Each row is a point on a landscape with many valleys, with its height.
From any point a ball rolls to the lowest of the 3 points nearest to it. It stops when none of these is lower. Distance is the straight distance between rows; heights are no part of it.
<377> (h 148): [ 28 -28 -11  45  20  -8  15 -15  47 -11]
<631> (h 166): [ 51 -34 -33  44  16  -3  17  -7  45 -21]
<43> (h 249): [-17 -27  33   1  11  48  41  15  -6   6]
<384> (h 218): [ 53 -40  -1  17  40   6  14  17   5 -27]
<584> (h 331): [-10   8 -15 -20 -19  -1   2   8 -65  -3]
<273> (h 613): [ -3  24  -5 -17   3 -73  11  23 -41  16]
<182> (h 645): [ 14  21 -35  -9  -7 -63  16  22 -44   2]
<553> (h 259): [-28  -1   1 -34 -19  42  14   3 -54  -9]
<208> (h 268): [-24  12   1  19  -7   0 -20 -20  25  14]
<442> (h 672): [ 36   6 -63   1 -26 -47   5   7 -34 -23]
<588> (h 180): [-24 -19  16  -6  -4  29  16  -2 -15  -8]
<187> (h 222): [ 38 -44  30   2  48  30  34  39 -22 -28]
<319> (h 256): [ 11 -33   7  -3  -5  55  41  17  -7 -14]
<333> (h 138): [  7 -23 -24   4 -32  39  20 -10  -5 -10]
<75> (h 360): [-15   6 -14 -10 -26   1 -12 -20 -16   2]
<500> (h 320): [ 50   7 -72 -18 -57  17  -3 -23 -39 -20]
<91> (h 151): [ 15 -27 -18  19  -2  33  19  -6  16 -13]
<595> (h 447): [-12  54   8 -23   9 -53 -41   9 -12  13]
<10> (h 275): [-12  13 -26   7 -18 -13 -13 -28  -2   4]
<45> (h 510): [-10  28  -8 -12   0 -51 -26  -6 -32   5]
<73> (h 263): [-14 -18  19  24  17  18  14   1  28   9]
<193> (h 247): [-23  14  27  16  13  -5 -23  -3  64  28]
<85> (h 290): [-34   6  18 -34  -4  16   7   7 -67   3]
<65> (h 96): [-37  24  23 -29   1 -13 -24   2 -36  23]
<137> (h 50): [-15  45  20 -10  -7 -25 -63 -11  63   3]
<145> (h 130): [ -5 -14   4  33  15  -7   5 -16  53   3]
<116> (h 417): [ 10  29 -44   7 -21 -48 -27 -18 -13 -15]
<394> (h 260): [-14  38   5  -3  -6 -36 -52 -22  29   0]
<109> (h 432): [-52  -1  60 -12  13  30 -14  -7   8  35]
<267> (h 603): [ 16  45 -12 -14  10 -83 -14  21  -9  11]
<434> (h 298): [ 26 -42  21  26  43   0  19  21  17 -12]
<306> (h 367): [ -1  49 -20  -4  -6 -55 -43 -15  -3   3]
<429> (h 549): [  2  38   9 -30  14 -61  -9  27 -37  12]
<7> (h 257): [ 23 -38  13 -14  19  62  51  38 -12  -5]
<92> (h 234): [-25  35  38  -9   4  -3 -59   3  72  13]
<326> (h 217): [-21  44  27 -11  -3 -18 -54 -14  46  17]
<582> (h 206): [  8  -2 -42   4 -34   6  -6 -25 -34 -19]
<561> (h 242): [ -7 -25  41  19  45   8   5  19  25  20]
<721> (h 347): [-25  12  51   6  13  -5 -24   0  61  28]
<581> (h 295): [ 25 -20 -25 -19 -27  64  29  -2 -15 -15]
<204> (h 156): [  2  -5 -35  10 -26  18   2 -30  -9 -11]
<695> (h 408): [-33   6  75  -8  15  15 -25   7  49  40]
<165> (h 245): [ 37 -53  10   6  24  48  43  28   3 -23]
<620> (h 155): [  3 -31  70   8  57   2  11  27  12  14]
<396> (h 202): [ -1   5 -43  15 -33  -4  -6 -35   3 -10]
<78> (h 261): [ 20  -3 -45 -22 -35  11   6 -16 -43 -20]
<126> (h 157): [ -6  -2 -15  28 -13   1  -8 -30  33   1]
<709> (h 297): [  8 -16  -9 -28 -23  67  27  15 -29  -6]
<155> (h 128): [ 15 -32  46  11  54  14  33  26   3   0]
<555> (h 625): [ 16  42 -19 -10  15 -79  16  49  14  27]
<211> (h 609): [  4  21 -10 -24   6 -45   9  21 -55   4]
<55> (h 424): [-45  18  21  -6   2  -5 -27  -8  12  27]
<89> (h 121): [ -9  11  10  32  14 -12 -26 -15  64  12]
<252> (h 175): [ 15 -46  29   9  36  12  36  26   1 -19]
<219> (h 330): [-15  26 -25  11 -16 -24 -33 -39  27   1]
<263> (h 226): [-14 -13  13 -16 -23  39  19   7 -32   0]
<302> (h 173): [  5  -1 -42  19 -29  13  -2 -28  -1 -20]
<121> (h 341): [-23  23   6 -12  -3 -23 -23  -1 -37   9]
<194> (h 431): [-35   6  45  -4  14  18  -1 -10  13  22]
<393> (h 289): [ 18  -6 -36 -28 -42  45  20  -7 -38 -15]
<279> (h 161): [  9 -17 -23  27 -21  16  16 -12  27 -11]
<499> (h 124): [ -4  -9 -10   3 -13  34  17 -14 -17  -9]
<143> (h 162): [ 49 -44 -17  28  20   5  27   7  22 -28]

For each start below, name the point where the ball stops.
<45> | <65>
<695> | <137>
<85> | <499>
<219> | <137>
<43> | <499>
<279> | <499>
<126> | <89>
<384> | <89>
<182> | <429>
<116> | <204>
<393> | <204>

Call two points neighbours if one is among the 3 nearest of the other. Go from one point of each pair to the other, from neighbour to neighbour, staying as low as possible. Name the highest point that can't be avoided.
<499> and <137> | <193>
<89> and <204> | <279>
<306> and <155> | <116>
<204> and <65> | <85>
<204> and <155> | <384>
